Each row is a point on a tangle of strands that fork, close into loops and nearly touch. The rows are in no order.
In the rows, 128 means zero.
Two points are linked if the straight distance between their rows is under 146. Some points are linked to none.
Gura: [176 112 102  83 145  95 150 141 193 149 157 107 115 126 117  76 146 136
 105  98 123 173 126 135 148 115  86 137  68 119 124 113 191 104  77 149
  87]
kire: [102 116 105 159 100 164 153 129 160 100 127 126 126 115 158 168 108 120
  68 173 103 153 154  84 166 188 161 145 121 182 104 134 167 146  98 132
  70]
Mido: [102 164 124 110 185 127 176  65 117 148 134 139 118 111 159 170 168 127
 143 163 137 143 119 193 109 120 112 119 112 127 100 107 123  80 110 102
 139]
Riki: [115 127  93 145 147 162 109  96 153 139  63 114 108 145 133 112 157 175
 125 158 133 128 105 146  76  87 131 118 129  82  97 120 113 114 114  74
 187]
lorem: [113 132 101 160  97 106 130 178  89 156 144 125 126 137 132 147  92 130
  87  98 109 201 177 141 184 154 112 136 106 153 119 103 185 163 102 148
  78]
gulu: [149 115  87 127 160  96 100 144 118 148 172 101 113 106 137 132 119 126
 155  83  98 117  95 145 137 160 110 143 108 136 155 143 109 163 142 100
  93]
mel: [122 143 163 135 123  98 137 148 143 140 107 183 133 136  98 127 150  89
 137  96 173 160 140 134 144 104 155 121 158 165 111 126 115 154  90 190
 128]
Kele: [107 102  98 150 133  99 146 148 154 119 160 108 125 136 130  85 103 127
 166 110 175 187 140 131  80  68  94 131 106  83 140  85 230 110 130 120
 129]
buk: [157  73  87 123 131 101 149 126 130  84 148 135 116 123 139 163  75 154
 155 130  86 108 137 110 101 135 134  94 155 116 154 107 200 123 135 107
 100]
bunid: [129  84 138 136 123 134 159 129 118  75 138 165 138 113 134 183  95 101
 150 136 101 103 112 117 113 141 161  94 173 111 155 118 198 157 152 124
 109]
rume: [135 144 100 105 135 129 184  83 134 110  85 128  81 108 151 146 112 175
  87 202 128 138 127 128 135 124 100 124 110 164 107 124 173  77 100 142
 137]
zad: [159  95 107 143 101 168 164 138 180  74 116 113 116 132 126 148  95 142
  75 167 105 129 141  48 130 168 162 129 173 163 142 132 170 120 114 143
 100]
rimub: [132 172  96 173 141 104  80 181 105 145 179 112 111  73 121  88 120  61
 187 132 183 114 112 129 204 115 124 154 135 135  97 151 174 116 116 124
  67]
mig: [162 111 156 101  98  97 137 110 143 119 132 155 131 149 122 126 101 154
  83 118 131 122 136 115 156 152 110 108 120 160 159 151 138 115 123 150
 137]
Fufo: [149 145 131 105 117 101 162  71 172 115 109 152 113 142 128 133 105 174
  74 151 161 163 145 147 106  99  86 129  74 138 122 126 167  86  96 134
 152]
vivav: [118 174  99 178 174 147 108  90 118 152 148 132 115  99 168 181 169 110
 179 141 145  87  87 182 144 126 100 157 124  94 111 165 131  90 128 105
 142]
Pake: [ 96 146 145 139 119 131 168 141  97 155  87 173 119 117 119 148 149 109
  95 131 121 150 150 120 121 139 132  91 158 171 101 129 114 132  94 190
 140]
darak: [156 165 172  73 116 122 143 144  84 142 127 109  97 145 116  49 140 140
 104 116 132 121 147 152 170 103 115 138 120 138  74 127 141 122 114 156
 138]
Regob: [129 136 119 152 111 159  89 140 128 117 109 144 130 120 114 108 138 144
 115 128 132 108 143 102 110 110 128 109 173  94 114 151 146  96 143 139
 169]
maz: [147 137 142  46 162 114 135 160 148 182  96 105 132  94 102  76 164 144
  90 144 110 125 107 127 129 140  89 120  78 137 142 140  88  95 100 147
 104]
kep: [123 118 117 141 106 114  73 121 161 127 167  79 143 169 147 106 141 130
 100  72 120 152 137 145 168 162 135 172  61 119 138 104  96 197 135 108
  93]
rif: [138 119 212 111 131 160 157 125 149 101 107 159 166 161 105 140 160 100
 146  89 111  96 132 133  75 107 191 117 161  87 136 128  69 157 134 164
 132]
Fizu: [102  88 118 176  89 107  73 130 141  95 201  81 177 131 138 137 102  75
 116 115 107 160 173 105 174 160 123 190 104 146 116 122 156 190 167 114
 110]
Tuzip: [100 121 149  80 125 156 119 145  96 162 132 106 163 118  83 122 140 149
 126 122 110 112 132 111  78 110 110  98 129  94 130 117  71 101 149  92
 129]
suza: [161 120 112  91 153 132 150 187  81 132  92 108  83 141  91  79  77 144
 151 112 124 100 149 106  95 114 162 101 203 123 104 155 116 121 102 157
  97]
vom: [107 162 120 133 192 114 162  79 145 146 107 166 132 119 170 148 174 137
 188 150 148 141  81 199  99 104 124 118 118  84 141 112 166  93 112 120
 167]
toko: [110 142 131 160  85 102 105 129  81 156 166  99 150 139 146 171 119 124
 108 103 115 149 118 202 155 190 134 140 100 101 134 112 169 164 140  47
 134]
kila: [133 109 143  87 126 123 131 152 191 186 115  88 145 104 120  79 152 131
  83 165 106 153 111  83 143 171 104 118  78 123 158 115 124 117 116 102
 108]
dinup: [153  93 115 105 113 108 101 173  95 133 147  99 113 122 119  75  97 150
  99 169  83 110 144  92 155 163  96 140 107 170 149 140 125 131 141 135
 135]
ferin: [121 156 159 128 128 117 160 110  58  96 151 126  96 135 176 184 125 133
 131 107 107 111 137 159 105  69 124 148 144 115 162  77 141 149 150 158
 149]
teg: [118 112  68 159 139 134 130 153 124 134 129 145 128  69 108 113 124  88
 179 130 127 138 121 106 103 122 152  97 158 147  98 121 153 143 136  82
  97]
Roreb: [113 149 131 151 116 143  94 118 146 140 154 114 158 118 152 136 191 109
 156  87 113 120 106 132 140 158 149 149 120 106 118 138 139 173 118 113
 117]
Meku: [132 140 171  91 192 148 179  85 135 104 119 123 107 138 155 152 155 128
 145 137 109 104 140 110  79  86 179 137 162 128 125 104  82 134 110 148
 105]
tad: [158  77 107 127 117 132 147 150 105  97 113 130 119 150  84 135  76 171
 103  88  97 115 170  99  80 107 108  97 158 144 147 132 131 139 128 173
 124]
duzo: [117 136 132 107 183 151 157 121 103 118  97  87 103 128 153 129 152 151
 110 153  83 117 169 122  65  82 139 142 151 124 104 101  87 123 112 141
 126]
Tiza: [118  99 118 156  79 161  83 122 137 114 124 133 157 138 141 158 139 113
  89 104 107 127 142  94 129 171 134 147 121 144 145 144  76 156 160 156
 132]
meka: [133  82 144 124 114 126 133 115 205  91 120 127 157 107  92 118  95 159
 177 140 120 129 126  85  71  86 123 106 130 112 160 119 137 127 145  71
 143]
povep: [121 150 162 106 144 113 111 136 158 103 169 155 163  90 138 139 112 102
 140 182 176 145 123 111 177 108  88 134 108 168 168 146 161  88 150 160
 121]
Mesus: [119 151 179 104 148 153 138 148 114 150 114 166 117 120 127 146 131 113
 145 156 123  94 117 124 115 103 138 115 147 128 136 145  47  92 139 149
 137]
Susuk: [110 157 172 122 160  98 108 110 100 119 146 171 138  85 135 174 146  96
 152 190 166 126 111 160 158 133 121 128 131 150 157 133 134  98 159 127
 148]
libi: [132 125 122 133 101 123 140 100 144  71 156 143 131 159 157 168  95 154
 122 101 144 156 131 145 115  99 116 147  96 136 182 114 156 156 140 131
 151]
lifib: [ 84 135 128 160  87 135 106 128 101 143 134 127 151 131 139 182 117 112
  78 103 125 179 176 146 199 183 130 147  98 179 112 122 112 158 123 133
  82]
naz: [178 140 112  88 136 146 133 151 119 128  91 130  80 129 145 116  95 175
 119 169 110  81 128 100 135  95 149 121 145 127 130 140  94  77 129 144
 112]
kefik: [101 109 196 107 117 128 185  92 159 107 138 190 172 108 115 185 127  72
 167 108 144 132 124 124 105 124 168  78 130 127 138 111 144 127 125 123
  97]
Mumu: [102 142 101 158 128 135 147 122 118  98 130 168 128  95 179 205 137 110
 131 183 123 134  96 102 148 150 136 140 144 151 160 142 165 129 153 145
 119]
zazo: [124 175  74 184 175 134 110 101  84 102 178 130  87 102 189 181 128 126
 187 142 128 110  79 149 137 109 118 170 128 128 131 131 171 114 136 112
 132]
zem: [114 148 116 173 112 124 127 134  68 124 175 132 107 133 165 183 114 115
 128  89 102 107 112 167 173 187 166 170 133  99 134 132 161 167 127  69
 104]
pon: [132 124 189  99 143 190 129 156 101 125  66 116 131 168 122 122 158 142
  94 152 104 100 124 107  92 115 163 140 140 113 111 157  41 128 165 184
 195]
bapo: [136  82 153  92 110 118 104 144 216 143 132 105 178 143 137  75 180 116
  75 124  93 155 153  65 158 169 123 139 116 107 136 125 143 160 120 188
 116]
zevog: [132 137 213  85 125 158 134 126 128 136 102 118 172 171 125  89 170 142
 123  91 132 110 133 120  98 110 164 131 125  55 127 136  76 144 137 116
 156]
mufu: [102 131 159 100 140 179 124 104  95 159 103  96 130 147 124 121 143 134
  85 137 123  71 132 125 121 171 138 140 102 118  82 148   4  88 123  95
 126]
kob: [106 130 144  87 150  96 160 125 163 160 111 143 150  87 128  98 174  94
 142 175 144 171 116 143 104 112 115 103 114 130 136  95 179 118 102 116
 126]
Nelo: [142 116 126 114  92 101 140  91 146 118  85 148 136 152  92  94 121 184
 106 125 179 169 148 151  95 118 100  93 100 125 111 122 183  96  94 100
 174]
zanik: [116  56 102 124 122 141 111 109 189 111  99  80 182 118  96  95 122 136
 116 125  72 113 136  36  66 179 122 115 137 155 128 126  69 163 139 109
 121]
nodar: [120 145 114 162 150 135 149  77 128  61 144 176 134 124 134 165 134 105
 164 132 140 134 134 123 127 110 149 143 167 147  88 133 166 141 117 143
 140]
dar: [140 153 148 107 127  85 146 133 116 197 149 127 111 128 144 144 145 126
 118  93 141 145  93 210 154 158 121 112  88 103 155 108 154 138 100  95
  81]
gubob: [133 125 173 104 148 121 114 102 136 115 135 114 140 137 177 111 180 110
 150 132 101  95  91 125 133 170 190 150 128 123 140 135 116 174 130  91
 143]
mapi: [184 179 141 102 164 158 109 107 148 105 111 137  82 137 117  90 116 150
 139 169 132  73 110 119 167  79 157 150 155 134  82 146  98  68 121 137
 135]
vazu: [150 104 125  88 146 151  98 185  93 155  67  94 143 115 122  79 148 152
 114 149  54  83 110  88  83 167 146 130 134  99 131 184 100 124 145 116
 110]
nud: [142  89 185 103 133 138 175 138 143  94 121 178 150 133 124 149 125  92
 165 107  96 106 114 118  96 122 188  85 171 112 134 108 148 171 126 157
  95]
banet: [150  75 117  83 117 101  83 135 217 136 188  93 166 174 110  90 148 112
  99 119 108 169 160  81 179 161 107 176  73 124 130 111 118 161 138 151
  96]
Gisit: [105 139 176  86 140 110 176  81 186 140 103 137 144 109 119 131 151 109
 125 170 133 157 131 130  93 132 137 105  85 152 115 107  99 112  94  97
 112]
rekip: [115 162 141 147  96 180  86 117 139 160 125 110 163 156 143 173 193 156
  89  81 134 144 171 162 136 119 101 150 107  70 112 132 106 115 140 149
 159]
tiva: [113 145 114 148 132 111 137  96 138 112 141 156 126 133 150 178 112 144
 152 115 174 158 132 153  81  66  99 134  95 129 183 111 120 103 151 144
 162]
rozag: [ 83 124 135 155  92 140 135 128  74 148 108 121 128 114 126 162 133 109
  74 126  99 161 187 130 131 157 135 126 129 170  86 120  92 157 134 138
 124]
bedo: [ 93 159 147 143 138 105 173 119  68 171 136 165  90 150 127 165 117 105
 146 102 176 154 145 202 147 121 119 107 134 130 119 101 118 123 110 141
 104]
kitu: [ 99 147  95 143 142 146 155 106  88 109 154 142  90  95 172 195 110  97
 126 180 126 109 113 122 163 151 150 139 104 176 119 125 137 121 121  96
  99]
Dab: [117 128 113 174 105 110  83 120  82 115 177  82 168 135 154 169 102 100
  84  98 109 156 174 150 189 190 114 182  99 169 131 121 146 200 134 124
  91]
dez: [123  90 119 156 124  81 114 134 128 110 159 157 156 134 175 137 145  99
 104 119 136 192 123 124 176 182 125 127 128 135 143 130 227 183 124 139
 123]
sipa: [146 110 132 133 106 107 103 186 145 144 101 164 111  95 120 120  64 141
 198 180 127  86  86 116 134 129 123  79 131 129 177 143 116  88 169 110
 127]
Des: [151  90 149  96 125 138 174 170  92 123  68 143 129 165  88 110  85 154
  97  83 108 119 167 119  77 134 162  94 176 123 131 132 107 134  95 166
 114]
didug: [162 119 111 139 136 110 136 169 148 107 132 152 117 111 129 129 104 115
 199 110 132 116 105  92 129  98 117 113 168 132 179 126 138 148 146 190
  99]
Vut: [136 148 122 106 160 159 171 123 144 114 103 153  74 104 143 164 103 138
 117 193 120 103 128 119 151 116 108 112 150 152 115 137 125  66 125 155
 116]
danun: [101 105  95 141 127 138 133 157  88 133 137  98 125  97 109  95 117 118
 161 128  93 107 152 117  89 110 124 115 166 121  75 124 151 128 141 102
 112]
tuv: [142 151 112 167 140 118 119 164 123 101 174 143 100 117 146 149 113  91
 187  81 147 105  78 110 178 121 143 139 181 112 167 150 163 158 139 157
  90]
pufik: [130  86 152 132  96 126  91 146 143 113 143 146 162 133  94 106 132  85
 112  90 104 105 134  78 112 153 154 141 117 165 152 155  65 210 169 171
 129]
neka: [130 163 202 122 131 145 177 117  96 126 120 182 117 181 110 153 126 121
 137  83 156  83 142 170  91  77 134 113 179  66 142 120 101  98 123 186
 157]
gabov: [139  85 142 102 117  94 136 165  75 142 116  92 129 154 110  69 114 138
 102 115  95 141 151 129 122 166 121 118 122 145 146 113 129 162 145 139
 146]
Nudag: [174 137  83 110 145 133 147 141 144 118 106 126 100 138 149 123 117 174
 117 120 130 137 132 109 129  98  93 119 139  99 155 128 206  81 116 167
 114]
folik: [172 141 100 114 152  71  75 140 100 112 210 112 159 102  86 118 118  95
 181  83 140 100 130 141 172 155  67 154 128 154 156 155 121 114 166 150
  85]
rese: [154 132 109 128 123 121  77 112 129 137 113 102  97 104 134  63 155 117
 116 183 128 102  89 130 163 124 112 175  94 168  98 150 120 145 119 109
 174]
gal: [145 105 105  89 123 101 165 137 121 106 161 124 121 113 127 126  72 154
 106 158  93 122 167  91 123 137 111  95 128 142 141 105 184 109 118 100
  91]
Kop: [126 138 215  79 143 170 173 115 138 139 101 143 118 155 154 154 153 121
 102 172 111 108 142 116 107  82 165 135 138 111 139 106  55 123 106 170
 136]
Tago: [145 121 149 120 177 107 126  96 110 107  99 132 128  92 190 133 180 113
 162 163  75  88  89 102 109 170 159 124 146 141 120 153 111 162 132 113
 131]
Tek: [139 125 103 123  76 135 153 140 137 112 129 100 108 147 104 144  66 175
  61 106 108 146 176  87 133 126 103 137 153 172 133 114 144 128 125 179
 108]
gisas: [111 115 110 157 123 154 105  98  84 155 112 127 110 136 184 183 114 113
 104 136  96  66 118 106 132 198 152 145 107 141 117 149  54 121 117  72
 117]
ruz: [ 97 132 173 102 135 174 144 123 119 180  93  97 138 139  83  99 175 135
  64 149 129 119 144 136 115 150 111 110 101 135  77 129  37  96 113 122
 149]
ruti: [ 97 154 118 167 119 129 112 127  84 165 126 149 139 104 129 140 186  86
 155 113 139 131 137 178 143 157 123 110 165 109  77 151 165 112 129 118
 155]
Sato: [152 184 125 109 153 147 103 105 181 120 170 114 116 109 148 126 172 124
 131 127 148 114 109 130 183  95 121 192  97 148 117 118  92 108 118 139
 109]
rasi: [157 113 142 124 148  97 140 130 111  89 132 147  84 123 144 131  93 135
 168 139 128 103 109 115 111  86 124 130 151 156 192 107 108 172 157 182
 138]
kuze: [121  98 160 129 115 166 117 140 147 122  54 130 131 142 133 129 153 164
 107 158 112 100  99  76  79 103 134 127 124 125 165 143  30 152 168 160
 203]
ripet: [109 126 102 125 129 109 156 141 112 191  62 148  85 138 103 105 131 145
 120 131 147 144 116 167  88 138 129  89 123 137 134 111  96 120 110 127
 158]
dugap: [ 83 132 157 162 102 181 147 146  81 185  74 159 129 153 120 170 160 113
  96 113 114 110 141 174  78 143 177  84 175  72 105 125 110 113 132 156
 152]
ruvu: [143 141 121 111 131 126 144  93  95 118 130 131 111 142 155 163 103 157
 122 106 108  99 125 155 121 169 137  91 128 129 122 123 118 120 126  63
 138]
sulup: [116 146  93 146 146 130 142 125  72 192  86 164  68 118  96 114 129 144
 129 132 130 121 120 175 132 147 118  93 138 170  85 140  80  93 110 134
 146]
Kizop: [127  99 119 123 152  66 138 137 159 119 135 126 133  95 127  80 117 115
 172 146 142 169 137 125 102  85  92 101 116 131 160  91 186 140 127 112
 134]
kis: [150 143 140  99 153  69 146 128 132 114 158 139 120 100 145 122 113 107
 116 180 162 168 121 152 182 103 104 134  99 167 170 110 187 114 120 170
 101]
tolo: [117 130 134 129 130 143 125 113 141 152 165  82 141 106 165 122 136 129
 102 162 129 143 104 136 158 137 143 136  73 131 115 105 129 114 133  62
 114]
Zuf: [107 161 133 136 154 138 152 122  62 116 129  94  83 126 159 139 130 142
 138 136 118 138 163 159  87  70 127 140 144 130 110  81 123 120 142 136
 163]
Zusu: [130 131 121 141 113 124 128 108  73 114 101 160 103 141 148 166 102 113
 137 124 116  71 109 117 131 179 163 116 138 158 115 163 100 130  84  73
 110]
vum: [121  55 114 121 114 142 122 140 192  91 126  76 170 115  77  97  97 142
 124 148  74 132 158  40  58 105 113 116 147 121 131 111 134 124 155 110
 132]
Voze: [ 71 149 114 147 169 126 181  87  75 164 128 140  98 136 150 195 140 124
 120 139 160 174 151 206 109 106  90 144 108 130 108  84 127  97 118 142
 143]
tidel: [125 114  89 162  83  99 140 181 104 149 124 146  86 138 109  97  93 153
 113  84 138 171 162 145 141 120 104 112 133 141 128 133 177 148 123 154
 116]
raka: [119 120  62 143 157 137 140 128  89 122  92 101  96  89  81 114  90 138
 155 147 125 105 154 116  74 106 115  90 185 119  78 129 128  67 122 104
 119]
pokon: [137 135 162 121 113 119 168 174 118 149 116 180 102 151 105 105 118 113
 150  78 154 128 133 134 134 109 179 111 174 115 118 120 128 136  99 160
  82]
bani: [104 113 177 147  96 183 156 110 130 135  73 176 142 144 113 171 143 112
 110 115 117 107 132 126  96 110 175  85 154 115 122 114  87 144 141 153
 143]
Garo: [128 119 168  79 122  97 144 167 101 150 122  88 130 138  99  43 152 132
  97 119 132 158 150 146 132 116  88 118  94 126 122 121 139 140 113 137
 168]
Deti: [178 120 115 130 123  88  79  90 143  75 177 121 115 155 128  73 110 122
 156 134 136  83 120 121 180 153 131 158 120 141 112 156 158 127 121  73
 140]
Rop: [131 106 148  91 127  99  74 109 177 151 182  66 186 129 105  85 159 104
 122 106 121 152 131 120 165 168 127 164  68 152 127 109  75 156 130  97
  89]
Ter: [151  97 103 105  95 133 138 154 133  96 133 111 102 116 126 122  80 137
  93 179  92 101 145  60 136 167 109 122 142 164 130 142 159 103 148 107
 126]
pas: [122 129 103 130 157 116 120 146 127 122 161 123 137  70 115  89 131  75
 181 143 151 138 125 103 162 122 133 129 143 143  86 135 164 102 120 114
  63]
Kir: [111 130 101 129 134 126 138 130 183 150 132 123 126  97  87 101 107 122
 137 183 167 153 110 132 153 121 111 127  85 185 103 121 110  82 119 101
 102]
dabe: [146 139  87 152 106 120  80 151 169 141 200 116 123 151  83  95 124 134
 152  74 139 138 144 140 176 129 101 155 114 111 105 138 165 133 133 109
  93]
begub: [118 114 127 148 115 104 110 134 151  85 182 151 159 149  85 126 117  98
 167  54 150 165 161 135 109  73 104 136 139 118 166 115 139 173 154 176
 129]
sako: [104 144 181 112 112  88 135  96 114 124 167 153 172 143 100 151 112  72
 121 111 177 148 130 176 158 155 171 130 124 128 138 106 140 149 119  78
  96]
bipo: [136 153 151 142 156  82 131 117  95  99 145 121  89 109 175 147 132 134
 161 117 117 114  80 158 128 121 132 163 128 142 180  92 132 190 146 137
 140]
lakop: [141 172 168 132 108 102 115 157  71 137 158 111  89 136 102  79 116 100
 123 116 168 116 161 177 221 117 122 157 130 134  81 121 149 116 119 149
 124]
Gepup: [140 157 106 143 140 122 166 129 138 117 119 147  91 139 170 150 144 154
 144  92 152 146 134 160 129  83 111 134 140  90 160 121 208 135 109 184
 145]
Bigi: [109 148 102 154 150 122 129 109 125 166 108 162 116 131 141 161 166 138
 173 106 154 142  75 194 100 130 123 105 127  95 155 145 113 150 131 103
 172]
gakin: [113 121 154 117 102 165 109 112 172 143 105 104 164 165 134  84 177 143
  94 111 122 131 119 109 113 135 154 129 115  93 123 135  82 160 117 111
 148]
Nebov: [120 109  88 171 153  91 122 105 142  87 170 163 159 135 152 140 101 128
 138 132 147 180 122 119 164 151 109 149 122 172 150 164 228 156 129 157
 115]
rabor: [126  83 119 163 105 151  90 128 131 113  90 156 128 118 126 141 108 109
 158 173 131  95 100  82 104 139 146 132 114 159 144 150  80 146 160 111
 186]
vol: [103 138 155 157 104 138 144 139  72 134  89 173 129 150 149 163 156 101
 140 121 136 115 137 178 131 135 156  97 196  98  91 130 159 127 129 154
 163]
Kaluf: [153 133 134 137 106 102  95 104 138  91 141 141 130 151 136 116 124 138
 109 125 160 140 124 116 174 161 134 143 124 176 126 147 137 140 135 123
 144]
Vumez: [114 115 153 113 142 222 100 161 114 139  73  74 163 161 108 129 153 184
  88 175  97 103 116  90  56  90 130 132 164  38 112 142  55 103 132 114
 159]
lusi: [129 177 162 113 108  90 159 169  85 176 120 159  93 153  94 108 113 104
 144  84 196 145 130 187 150  97 148 106 148  97 138 117 108 109 108 165
 113]
Nur: [168 142 127 105  73 136 135 125 175 101 124 125 144 164 134 134 121 171
  64 110 126 161 177 103 176 146 104 137 123 154 135 153 153 103 108 186
 122]
Lak: [139 125 108 134 152  93 181 108 157  75 132 178 120 112 162 142 118 135
 147 127 165 178 130 134 141 107 114 131 128 139 141 138 236 136  96 174
 145]
nido: [112 162 117 194 119 155 102  89 126 110 153 135 128 146 162 187 124 101
 148  88 138 130 124 140 150 156 176 171 140 109 104 144 122 166 130  91
 130]
sukes: [140 113 173 107 117 118 116  84 190  92 130 162 153 132 125 152  98 143
 160 158 140 109 104 107 113 115 140 105 111 123 168 130 123 116 153  73
 152]
Zefi: [121 153 196 137 128 125  97 123  96 119 139 146 121 116 130 166 122  90
 154 189 144  74 106 127 143 111 128 125 134 129 151 133  77  92 151 125
 156]
saze: [150 124  98 147 128  89 143 118 112 102 148 157 115 144 118 138  58 143
 171 109 123 116 118 154 112 131 145 109 150 106 137 131 152 123 140  61
 136]
Beged: [118 145 140 111 126 168 121 104  63 160 124  94 126 148 166 158 143 131
  87 112  75  80 133 138 145 180 139 133 115 140  91 149  60 128 122 112
 100]
Mugen: [121 126  85 126 125 131 105 132  63 179 111 127 109  98  73 110 129 137
 115 120 127 108 134 157 124 160  79 102 114 153  81 170  92  82 132 104
 124]
Todi: [108  86 114 169  96 109  66 110 179  81 197 128 195 118  98 132 124  70
 125  97 129 154 149  94 139 136 137 144 117 157 152 130 141 175 182 117
 150]
Mov: [177 141 159 108 138 129 104 105 121  85 136 135 100 147 127  99 103 142
 162 147 152  77 121 135 147 118 147 145 149 125 104 166 127  87 128  88
 159]
Ped: [107 126 116 148 128 120 114 109 177 129 150 132 173 139 179 128 188 114
 123 101 117 173 137 116 138 146 133 150 119 130 129 126 191 187 115 147
 109]
Kagi: [184 127  89  86 138 100 152 132 168 146 114 124  90 148 113  86 118 194
  94  97 124 154 120 132 141 127  72 111 104 122 127 137 157 115  91 145
 119]
tep: [127 140 156  97 107 153 161 158 136 160 114 114 135 123 125 119 161 142
  80 107 115 151 156 106 112 106 130 119 125 104 135 112 118 101 105 161
 106]
rofer: [155 154  58 154 119 145  93 147 151 131 160 119 108 128  96  82  95 145
 170  89 158 112 127 138 154  90 105 131 137 120  96 149 140  91 132 113
 112]
nolir: [108 139  87 173 125 152 103 109 163 124 170 138 149 109 142 199 115 151
 173 122 167 121  89 138 105  99 132 148 112 115 187 139 122 120 169 104
 158]
Gogo: [ 98 148  82 157 122 163 167  91 191 129 105  86 156 107 170 135 135 134
  49 138 124 182 161  98 160 168 136 153 104 168  96 112 151 157 111 143
 115]
fab: [148 141  54 142 146 172 115 138 126 139 106  85 102 112  82  75 115 169
 150 120 124 107 125 108 109  83 100 122 155 121  77 153 102  71 117 118
 132]
Vuk: [169  76  92 116 134 122 122 167 147 118 112 126 126 183  92  99 101 153
 133  81  96 135 142  86  79 102 133  96 184  75 152 128 174 133 115 166
 105]
bomul: [155  67  84 163 121  95 141 181 145 135  97 142 105 162 113  73  86 155
 133  90 137 170 146 100 105 109 113  99 167 123 155 129 207 143 113 178
 153]
Rire: [100 107 109 172  97 166  85 120 160 120 104 150 157 123 125 167 141 131
 118 126 129 116 109  86 101 107 137 135 122 138 172 143  51 138 158 150
 176]
tivel: [106 115 118 153  82 172 133 100 180 123 103  93 165 131 152 108 139 142
  60 133 122 156 149  97 130 159 145 133 116 120 102 121 131 149 116  98
 144]
Kosel: [131 139 108 161 130  94  73 151 170 151 209 125 172 131  91 119 127  73
 169  87 170 156 110 143 181 135 132 163 112 115 126 128 166 146 132 120
  78]
kide: [125 167 153 109 140 128 117 133 176 108 186  99 117 123 153 116 154 119
 145 144 161 143 122 126 150  54 133 164 106 119 142  99 135 115 138 158
 118]
Nisaz: [140 135 161 106 125 117 148 134 149  85 132 126 107 121 124 101 114 129
 143 160 143 126 133 100 115  64 117 152 111 154 155  97 112 121 136 148
 153]
seb: [139 138 158  81 128 153 116 138  95 175  80 112 125 157 148  98 163 177
  89 139 103  91 103 149 127 126 113 114 110  83 112 144 109  95 132 124
 144]
sike: [128  91 138  70 125 143 118 162 166 144  88  87 173 102 118  77 152 149
  99 190  67 117 103  52 110 192 122 105 118 112 143 157 101 118 134 104
 123]
Kotog: [151 129 109 160 130 119  78 145  88 131 104 144  89 107 139 100 107  98
 159 173 145  98  91 114 149 122 122 160 132 174 128 155  76 135 130 129
 181]
Fulef: [101 182 111 183 163 130 128 103  88 152 143 148 121  99 132 153 152  87
 197 143 187 115  89 214 152 130 111 137 163  81  94 145 170  95 125 120
 143]
Nosan: [105 102 117 154 108 132  98 117 182 104 161 128 172 144  86 124 137 119
 151  97 157 168 152  99 103  99 132 168 108 126 136 116 145 154 148 129
 128]
Runo: [137 119 110 156 101 119  96 120 142 132 188  72 149 155 162 149 118 145
 115  66 135 163 119 175 156 174 122 170  79  90 158 114 159 180 143  82
 113]
gagaz: [132 155 115 179 149 103  84 174 144 136 195 137 119  99 133 140 125  54
 203 109 176 125  72 136 201 132 140 159 133 108 148 139 171 147 131 136
  83]
giror: [148 130 104 109 143 111 116 112  91 147 110 105  96 103 164  98 133 161
 104 178 104 108 101 170 151 119 108 131 106 153  80 129 153 126 118 114
 167]
lan: [ 93 125  91 122 140 148 106 149  55 182  94 112 140  93 101 113 150 147
 123 142 110 109 117 148  86 144  77  76 116 106 101 125  68  93 143  90
 153]
dituz: [142 157 140  55 160 170 141 145 136 185  86 101 128 132  75  84 157 174
  92 131 111 102 111 122 141 138  99 121  67 132  90 159  30  93 108 154
 155]
fozu: [112 134 161 163 121 129 116  84 171  80 159 155 168 138 112 188 106 121
 194 138 174 116  95 151 110 101 137 146 124 111 167 136 122 126 175  73
 178]
voza: [134 107 128 118 135 182 100 128 136 124  49  78 142 154 127  89 174 183
  95 192 108 127 110 104  70 115 138 127 162  64 101 119 103 126 122  83
 189]
peg: [139 168 118 138 120  82 119 145  65 113 173 129 106 132 105 126  67  99
 148 112 168 130 138 173 193 151 125 118 150 146 117 135 177 125 137 127
  97]
Zolep: [115 119 132 139 135 104 158 135 138 156  80 169  98 153 140 143 134 133
 163 111 152 154  81 184  58  97 153  86 121 119 165  88  84 145 124 130
 157]
Gad: [102 141 167  96 145 115 161  60 137 127 142 144 187 127 121 165 146  81
 124 116 154 145 156 156 116 142 156 104 108 136 112  87 115 138 115  95
  91]
Feb: [134 143 151 111 121 191 102 190  88 153 109  83 151 136  87 122 142 172
 132 125 110  94 139 108  71  78 120 119 158  44 146 131  86  87 150 109
 130]
mizas: [ 99  88  68 140 110 180 130 133 138 133  61  67 155 103  95  98 138 158
  79 134  94 125 139  83  71 177 129 107 140 152 105 137  42 137 125 107
 129]

A piece is two or more points that can be reached from each other along the links. Count, over all rows, the pieces, the separate loops (a circle has one, a figure eight two, a Y none), the forks (points with three links) and the tips (points with one).
pieces: 7
loops: 2
forks: 11
tips: 21

How many points has the smallest loop of links through each point below? Write none if it is on no loop.
bunid: 12
pas: 10
sukes: none

A fork is a point with three links, a tip a point with one. Leave the first point through the second and follow the links. Name the first fork or tip that comes.
povep / Susuk: rasi
Mido / Voze: lifib
ruvu / Zusu: vazu
bedo / Voze: Riki
Gura / Kagi: Roreb
mizas / zanik: libi
vazu / sike: buk
Nur / mig: Nelo
Kosel / dabe: gagaz

Name the points in between on the shortest way along the links from the first point to the second, in order.
Feb / bedo: Tuzip lan Mugen sulup ripet Zolep Bigi vom Mido Voze
Kele / zevog: Kizop kob Gisit Gad kefik nud rif
ruti / dituz: vol dugap bani rif nud bunid buk saze ruvu Zusu gisas Beged mufu ruz
Riki / begub: voza Vumez Feb Tuzip lan Mugen sulup ripet Zolep Bigi vom Mido Voze bedo lusi pokon mel Pake rozag lifib Dab Fizu Todi Nosan
rofer / ferin: dabe Kosel gagaz tuv didug rasi bipo
